Each row is a point on a landscape with many valleys, with its height.
From any point a ball rolls to the lowest of the 2 points nearest to it. It stops when none of these is lower. Distance is the straight distance between rows; heights are no part of it.
(994) height 78: [115 187 121 139 156 163 112  82 141  81 154 173 122 119 156 141 161 170
 111 142 106 155 137 106  89 153]
(166) height 50: [144  92 152 117 138 152  77  99 116  83 112 111 168  87 148 114 105 125
 155  88 182 114 110 118 129 148]
(567) height 235: [154  96 185  99 110  91 163 138 148 150  65  82 129 192 107 155 111 166
 111 100 156 123 142 120 145  67]
(59) height 330: [129 121 178  67 104  97 121  93 155 106 140 117 113 152 104 171  71 127
 128  86 209 112 193 133 149 116]
(1087) height 365: [103 168 154  85 116 161 135  96 198 119 197 151 135 104 118 133 106 128
 151 143 182 111 150 112 111 169]
(30) height 535: [123 105  63 124 148 143 146 147 104 131 101 115  92 141 125 108 153 111
 150 155  58 115  67 154 178 158]
(1066) height 229: [129 109 134  86 104  72 110 100 154 151  94  99  94 155 107 153  86 127
 146  67 186 111 171 117 193 118]
(1100) height 242: [120 178  99 182 136 141 158  76 124 135 153 156 123 135 141 182 158 175
  73 122  93 147 139 162  68 145]
(549) height 458: [ 97 159 151 103 107 146 112 135 152  93 187 176 177  68 153 104  90  78
 142 134 164 113  93 158  98 138]
(585) height 668: [159 105 135  76 138 140 144 153 143 177  63  95 163 125 103 116 130 145
 163 159 140 104 100 109 145  72]
(1043) height 214: [140 102  80 185 109 139 160 104  84  91 145 175 130 143 161 104 162  55
  77 113  29 149  83 166 137 139]
(1134) height 509: [113 116  93  97 163 109 114 179  94 138  96 125 140  84 152 109 144 140
 153 128 100 130  87 143 131  97]
(1080) height 358: [135  91 123  89 119 127 131 129 150 176  80  73  93 151 106 130 114 138
 150  98 180 101 155 128 173 130]
(453) height 97: [162  97  87 181 105 131 182 120  77 132 140 142 129 142 115 120 177  47
  96 132  53 135  95 185 122 131]
(193) height 417: [127 162 165  89 108 130 124 112 178 109 202 141 188  88 125 135  86 101
 150 134 178  88 125 147 102 152]
(503) height 759: [148 118 160 130 140 102 115 148 125 156 113  78 107 116 109 130 119 106
 131  75 146 125 152  95 143  93]
(520) height 524: [107 129  98 134 141 121 166 126 142  89 204 169 107 138 140 117 177 114
 106 172  38 146 111  91 124 140]
(602) height 484: [108 118 131 160 102 135 128 119  79 150 112 146  86 153 107 125 129 116
 112 133 139 121 114 147 100 141]
(986) height 611: [137 153 159 108  97 157 165 101 162 123 145 142 113 126 110 134 166 143
  87 168 105 138 142  85  91  79]
(839) height 333: [143 112 167 126 108 155 122 103 125  93 112 103 110 112 128 149 116 158
 105 121 111 124 145 101 111 121]
(354) height 386: [119 181 116 116 125 126 178 118 156 157 174 139  73 123 122 164 140 173
 103 131 124 142 176 128  81 129]
(63) height 167: [ 97 154  97 179 125 147 143  89 112 108 158 192 119 140 155 132 162 146
  85 152  70 144 114 128  89 157]
(218) height 520: [105 109  88 179 140  73 146 144 141 139 134 115 122 117 149 168 138 153
 118  93  48 116  99 162 137 166]
(837) height 559: [156 116 107  74 182 148 116 145 116 145  83 114 115 125 113 108 120 105
 195 117 176  85 118 135 170 140]
(993) height 686: [180 139  80 102 169 117 116 137 110 175  44  89 127 170 112 140 127 175
 153 130 163 110 182 163 193 128]
(838) height 243: [104 118 113 169  94 158 130  81  84  95 142 190 118 158 143  88 135 103
  82 166  79 158  94 108 122 148]
(770) height 411: [ 82 202 145 119 143 157 125 114 172 125 201 159 130 116 121 120 122 136
 137 156 151 162 151 106 116 157]
(97) height 434: [129 104 160 154 114 167 128 118  95  98 139 153  88 169  98 111 124  77
 131 143 171 122 112 107 103 143]
(150) height 295: [ 96 116 162 102 111 159 123  97 132  96 160 141 129 114 118 129  98 140
 134 147 170 123 110 126 114 158]
(1101) height 481: [169 102 160 110 120 134  95 127 123 132  35 120 149 150 120 125 148 142
 153 140 158  78 151 123 128 123]
(1017) height 443: [140 116 108 178 110 133 118 157  70 132 106 105 141 135 127  94 163  96
 108 157  62 151 111 146 143 120]
(179) height 464: [ 96  94 117 100 154 137 125 167 104 126 143 154 167  76 152  73 141 117
 169 130 120 118  85 111 128 122]
(32) height 302: [ 92 109 132 139 142 100 125 154 124 144 151 117 111 127 118 134  90 138
 140 135 111 124 122 104 139 151]
(562) height 250: [106 124 139 155 113 125  99 128 114 103 133  92 122  99 151 152  86 174
  95 119 107 162 148 135 117 136]
(129) height 569: [135 138 112 139 114 133 185 102 153 133 169 145 102 144 110 152 189 145
  97 179  66 127 135  96  91 128]
(1085) height 561: [143 152  82 119 166 123 127 170  82 167  61 118 116 130 121 124 137 125
 137 148  98 138  88 161 144  85]
(1110) height 328: [121 200 127 176 129 110 153 130 134 114 200 142 108 127 121 148 179 120
  85 129  75 178 144 152 107 130]
(902) height 463: [156 109 167  73 129 132 112 141 128 126 116  88 201 107 112 132  55 112
 170 135 157  92 118 150 148 118]
(1027) height 227: [156 118 121 170 108 122 215 112 104 163 164 123 119 125 101 148 166  91
  86 104  61 129 115 159 108 108]
(558) height 300: [ 95 106 151 136 176 124  91 159 116  54 183 144 144 122 148 129  93 115
 156 130 149 138 115 116 114 158]
(845) height 263: [118 126 131 122 134  95  85  73 161 109 143 122 142 115 144 169 133 187
 113  96 178 129 186  91 115 140]
(301) height 575: [145 115 133 122 117  61 120 178 115 166 112 103 138 114 120 136 131 163
 144 137 139 129 166 124 103 107]
(250) height 224: [105 168  57 150 168 176 143  98 161  84 211 193 125 173 179  99 179  84
  87 158  76 205 110  86 109 121]
(660) height 630: [173 159  93  75 208 139 104 141 114 153  70 105 144 133 112 123 106 148
 180 133 172 106 159 150 210 135]
(1057) height 532: [124 113 126 139  76 119 157 126 125 174  96  89  72 156 101 149 112 151
 106 116 131 132 118 161 130 125]
(1106) height 424: [ 75 101 120 117 138 162 132 155 113  82 164 194 132  97 171  68 109 101
 153 124 115 127  83 115 133 152]
(755) height 649: [137 129 150 109  80 120 140 139 130 137 120 138 122 112 107 110 159 105
 106 169 105 141 113  99 107  71]
(1136) height 601: [144 129 168 111  73 140  99 136 156 142  97 114 187  91 112  96 129  93
 147 159 154 108 104 126 128  98]
(924) height 368: [117  90 156 101 117 171 133 115 128 118 132 125 110 130 102 112 103  91
 153 128 182 104  83 115 130 134]
(711) height 617: [161 103 136  92 117  91 153 171 118 165  90  94 128 135 104 136 123 172
 156 159  97 114 140 118 134 101]
(761) height 276: [142 106 157 125 129 147 116 109 100 118  86  96 128 118 117 117 126 141
 130 114 103 124  96 109 157 118]
(398) height 301: [122 117  95 137 137 172  78 164 106 114  84 124 134 107 147  81 132  76
 155 148 153 134  86 145 133 129]
(912) height 529: [147 127 102 185 111  68 130 123 111 195  98  68 127 141 113 142 131 150
 119  63 120 146 128 179 175 137]
(772) height 713: [166 117  98 110 193 174 138 132 119 174  58  83 142 149 107 117 142 163
 153 157 141 107 109 115 176 109]
(532) height 379: [122 109 154  99 164 124 102 172 125  96 151 116 169  96 136 127  55  93
 174 127 126 104 115 123 141 134]
(756) height 515: [100 115 116 132  95 152 103 137 160  88 170 200 188 111 167  62 105  29
 147 163 142 121  58 114 125 134]
(232) height 528: [105 130 146 153 133 145 121 137 115 100 178 163 152 106 139  91 130  87
 107 149 116 166 108  82 104  96]
(855) height 792: [153 128 161 148 118  72 140 118 146 140 137  87  81 153  87 162 161 124
 109  73 132 118 155 122 147 129]
(903) height 419: [141  94 171 130 101  98  91 103 136 149  62 112 149 171 110 128 145 166
 138 111 169  92 169 109 158 145]
(725) height 491: [ 89 152 166 132 120 126  88 173 126  86 162 170 170  83 153  88  96  77
 137 138 126 148 114 141 127 119]
(424) height 155: [ 88 181  91 140 163 196 124  86 159  76 182 166 130 142 168 128 150 144
 106 165  85 192 108  97 107 138]
(628) height 76: [134 127 203 108 119 100 148 119 121 133 116 124 132 162  87 153 114 143
 111 125 154 134 117 111 116  67]
(257) height 310: [143 138 132 138 109 116 193 134 109 152 173 121  85 124 102 154 165 134
  95 109 105 131 148 154  88 117]
(718) height 489: [110 132 101 158 165 147 162 142 135  90 216 200 109 144 150  87 167  95
 130 153  88 144 121  63 107 153]
(68) height 448: [141 167 143  92 109 126 187 109 176 140 148 118  89 164 117 181 132 209
 100 140 154 149 191 135  81 108]
(1036) height 473: [164 112 116  65 158 152 119 140 156 168  55  88 137 152 108 129 124 115
 167 117 218  82 143 145 169 101]
(256) height 527: [151 101 145  82 125 111 101 130 112 150  93  98 178 111 128 135  66 148
 158 106 174 108 170 135 146 115]
(448) height 693: [131 125 121 117 118 137 126 173 132 141 103  86 101 101 119 111 128  79
 130 141  93 147  94 114 149  80]
(369) height 174: [127 177 147 115 159 141 110  75 169 112 141 153 146 109 141 161 147 186
 118 121 152 140 163  85  88 130]
(197) height 728: [129 134 149 119 134 121 105 181 128 158 112  81 139 101 114 111  83  90
 153 117 145 147 113 122 157  87]
(899) height 596: [141 127  77 114 165 158 115 127 101 139  63 127  83 142 119 107 156 117
 168 128 137 101  79 152 169 158]
(1079) height 483: [135 146 181  91 105 129 128 109 184 122 166 117 180 130 114 158 110 172
 128 154 197 126 191 118  96 124]
(609) height 452: [109 158 149 135 160 153 142 138 132  98 214 176 121 124 122  94 140 115
 155 146 128 137 156  76 116 175]
(583) height 608: [112 135  89 175 140 119 112 189 102 173  98  94 100 112 158 114 113 124
 127  98  88 133 142 164 148 141]
(239) height 409: [137 111 121 143 123 130 149  88 106  69 154 138  94 137 117 153 186 144
 111 128  91 122  88 147 110 165]
(813) height 511: [ 85 146 102 136 136 190 122 135 159  64 201 232 151 126 192  73 124  85
 123 169 114 165 122  90 103 142]
(332) height 486: [ 79 155 121 126 113 168 111 136 185  76 201 217 186  89 186  88 107  72
 136 157 143 124  92 130  96 144]
(496) height 339: [140 147 126 178 122 114 178  76 138  98 173 148 110 149 106 177 171 120
  99 128  52 126 104 160 121 173]
(289) height 372: [ 82 100 108 141 152 138 154 159 105 113 175 153  83 128 143 102 120 116
 139 122  76 116 106 114 137 168]
(798) height 615: [ 94 152 119 113  86 113 122 141 135 126 108 159  72  93 148 143 106 138
 111 143 108 129 120 144  95 120]
(466) height 347: [163 111 167 103  67  67 190 135 175 163  86  97 100 187 131 144 104 198
 112  94 163 136 180 129 125  76]
(165) height 568: [127 132  88 170 128  91  96 130 124 168  76  81  82 129 136 155 110 125
 114  64 124 129 131 155 162 137]
(285) height 221: [135 140 190 106 138 108 136 101 136 108 141 135  89 176  98 172 120 131
 107  98 190 121 171 118 111 109]
(742) height 175: [114 107 137 140 140 127  74 121  95  88 101 129 158  87 153 100 139 149
 148 109 119 128  99 117 142 159]
(1104) height 550: [171 137 153  93 103 154  92 136 156 158  47 113 203 125 118 106 115 112
 171 158 177  70 128 154 148 123]
(651) height 492: [143 112 119 188 105  94 143 138  90 172 117  87 151 125 114 133 165 149
 106 112  87 142 114 167 127 130]
(1007) height 306: [116 121  66 155 136 130 147 148  79 116 104 170 100 126 172 110 158  67
  99 105  40 137  70 189 134 108]
(944) height 609: [163 135 105 157 162 116 108 141  61 159  58 104 120 163 110 139 142 133
 134 117 121 118 120 181 150 129]
(797) height 620: [141 147  75 159 162 131 104 180 115 215  62  83 135 121 141 109 101 149
 146 127 123 132 156 131 164 120]
(407) height 171: [119 154 126 164 127 111 129  93 125 132 141 122 111 129 146 182  98 192
  81 101 111 154 171 129 102 142]
(728) height 217: [ 86 118 150 123 139 107 100 118 135 107 177 117 120 126 120 152  77 142
 133 122 177 141 142 121 131 163]
(985) height 579: [161 129 109 113 136 134  91 166 123 178  61  79 168 104 138 116  77 155
 162 135 150 120 179 131 161 120]
(639) height 340: [139 104 150 108  98  73  85  93 172 131 113 109 160 127 129 154 128 164
 132  90 188 106 204  90 148 117]
(992) height 589: [111 132 140 181 183  98 126 126  99 106 193 160 131 142 123 134 169 133
 122 114 128 143 119  96  95 148]
(978) height 735: [173 101  85  99 146 107 156 112 114 195  46  80 120 173 121 141 162 175
 128  69 165  99 169 159 181 108]
(962) height 428: [145 122 154 101 100  91 160 114 148 144 128 110 107 157 122 176  85 200
 110 117 151 133 200 115 108 107]
(987) height 580: [100 137 123 117  93  94 110 127 135 161 100 131  74 117 130 153  83 138
 121 101 169 129 141 141 115 125]
(61) height 563: [126 139 159 162 138 107 123 132 138 120 167 132 134 112 112 124 179 133
 120 139 125 139 137  78 100 123]
(1008) height 533: [129 124 166 115 106 114 118 164 120 128 156 120 162 106 117 130 106 147
 140 173 158 130 178 127  86 126]
(943) height 420: [147  82 175  94  87 117 114 116 181 125 114  96 190 140 130 149 109 164
 130 131 202  89 199 115 114 123]
(1002) height 472: [123  95  84 164 127 114 138 128 113 100 123 119 100 132 136 154 167 118
 119 129  56 112  77 170 134 172]
(819) height 376: [119 103  84 157 118 167 102 150  88 123 108 132 119 135 143  65 145  50
 117 155 110 163  74 122 147 109]
(823) height 262: [129 187 107 187 120 131 178  82 136 108 193 168 128 147 126 156 171  89
  65 142  46 173 116 169 115 131]
(18) height 198: [148 117 106 116 146 180  78 120 121 105  72 138 162  94 151  87 112  96
 186 107 184  98  71 138 142 155]

Call two points neighbours if one is among the 2 nearest of the other. Go from one point of each pair to the other, from neighbour to neighbour, staying as low as possible. Name the highest point that can't be avoided.
(1066) and (166) -> (68)
(453) and (166) -> (839)
(628) and (1066) -> (59)
(63) and (453) -> (838)
(63) and (407) -> (1100)
(994) and (1087) -> (718)

For each start below, name the point where the ball stops.
(503) -> (1087)
(585) -> (994)
(1104) -> (994)
(944) -> (728)
(797) -> (728)
(583) -> (166)
(987) -> (728)
